A landscape with many peaks, sampled at points; each row gives a point and its height.
From any point a climber steps to the highest of the 3 points nearest to it. It stops when none of these is higher. Distance is the straight distance between rows; heights are no part of it.
q_597: 150, 167, 114, 134, 134, 215, 142, 102, 71  h=477
q_154: 67, 174, 101, 165, 161, 132, 152, 141, 29  h=165
q_496: 67, 136, 112, 147, 159, 113, 178, 156, 81  h=515
q_676: 85, 175, 101, 165, 152, 131, 136, 131, 30  h=123
q_62: 147, 130, 112, 94, 94, 216, 138, 101, 132  h=484
q_396: 161, 150, 126, 120, 118, 191, 124, 102, 121  h=249
q_832: 76, 130, 130, 146, 173, 107, 194, 154, 117  h=493
q_834: 152, 113, 140, 123, 107, 92, 81, 128, 153  h=445
q_547: 143, 133, 133, 136, 119, 110, 89, 121, 125  h=201
q_235: 130, 119, 106, 75, 74, 212, 137, 104, 143  h=615
q_761: 162, 139, 125, 106, 109, 197, 127, 101, 134  h=155
q_805: 167, 147, 136, 127, 120, 164, 106, 101, 129  h=158
q_246: 104, 99, 140, 130, 161, 82, 178, 153, 162  h=569
q_353: 131, 139, 100, 105, 99, 237, 148, 105, 93  h=11
q_462: 85, 119, 115, 142, 153, 97, 156, 156, 96  h=522
q_59: 141, 145, 127, 141, 127, 120, 97, 120, 103  h=313
q_122: 90, 120, 144, 143, 176, 96, 196, 150, 155  h=374
q_299: 120, 117, 126, 133, 124, 87, 109, 142, 118  h=427
q_945: 176, 119, 154, 108, 96, 122, 75, 109, 190  h=227
q_670: 95, 107, 123, 137, 150, 89, 160, 159, 126  h=538
q_682: 164, 128, 140, 126, 109, 122, 86, 112, 153  h=200
q_655: 118, 103, 126, 128, 126, 79, 116, 149, 134  h=481
q_694: 166, 139, 140, 124, 113, 144, 92, 104, 148  h=189
q_550: 158, 99, 148, 117, 99, 83, 71, 128, 179  h=279
q_309: 152, 103, 139, 120, 105, 87, 80, 132, 162  h=277
q_19: 148, 162, 122, 145, 134, 158, 112, 109, 86  h=375
q_748: 127, 87, 135, 120, 122, 70, 111, 154, 156  h=790
q_976: 150, 166, 122, 142, 136, 169, 116, 103, 85  h=342
q_411: 84, 117, 126, 141, 161, 99, 177, 159, 123  h=512
q_449: 113, 132, 121, 143, 134, 105, 115, 137, 97  h=286
q_531: 143, 154, 127, 143, 127, 139, 101, 114, 96  h=345
q_647: 114, 90, 149, 127, 161, 73, 178, 154, 187  h=499
q_549: 142, 79, 139, 114, 106, 66, 90, 152, 177  h=840
q_184: 102, 115, 149, 143, 176, 89, 192, 154, 169  h=533
q_895: 110, 125, 171, 150, 180, 73, 185, 142, 206  h=298
q_389: 120, 147, 117, 147, 134, 117, 109, 130, 87  h=284
q_588: 95, 119, 117, 139, 145, 95, 145, 154, 102  h=523
q_802: 135, 111, 132, 130, 119, 90, 91, 136, 136  h=766
q_673: 176, 126, 147, 108, 101, 126, 82, 106, 179  h=217
q_772: 112, 177, 111, 160, 147, 138, 122, 118, 46  h=103
q_671: 117, 86, 129, 127, 131, 73, 131, 157, 149  h=509
q_349: 174, 104, 155, 107, 89, 93, 66, 121, 200  h=243
q_730: 169, 131, 135, 100, 101, 186, 115, 99, 161  h=193
q_758: 99, 155, 111, 154, 144, 117, 126, 134, 64  h=273
q_185: 94, 148, 170, 163, 184, 88, 191, 140, 185  h=398
q_749: 142, 180, 115, 153, 147, 179, 126, 107, 55  h=430
q_380: 148, 138, 114, 104, 104, 217, 140, 104, 118  h=264
q_941: 122, 72, 139, 116, 138, 68, 145, 160, 178  h=424
q_81: 156, 160, 118, 130, 129, 211, 136, 99, 90  h=746
q_328: 97, 105, 133, 134, 163, 88, 179, 156, 150  h=561
q_111: 100, 127, 85, 74, 58, 219, 130, 96, 113  h=574
q_56: 153, 147, 132, 137, 123, 133, 96, 111, 116  h=285
q_203: 74, 164, 101, 160, 151, 125, 146, 141, 41  h=216
q_778: 105, 96, 127, 128, 142, 80, 147, 157, 139  h=526
q_219: 106, 133, 86, 89, 66, 229, 136, 102, 97  h=550
q_521: 175, 128, 146, 97, 100, 164, 105, 100, 184  h=204
q_386: 134, 72, 137, 113, 118, 62, 118, 159, 178  h=645
q_517: 180, 122, 148, 92, 97, 158, 99, 98, 193  h=207

Two climbers start at each pair of points below. Name the first point that both come to, or write never.
q_517, q_976 => never
q_411, q_895 => q_246
q_353, q_380 => q_235
q_185, q_682 => never
q_673, q_730 => q_945

For each start below, name the point where the climber stops.
q_550 => q_802
q_832 => q_670
q_761 => q_235
q_521 => q_802
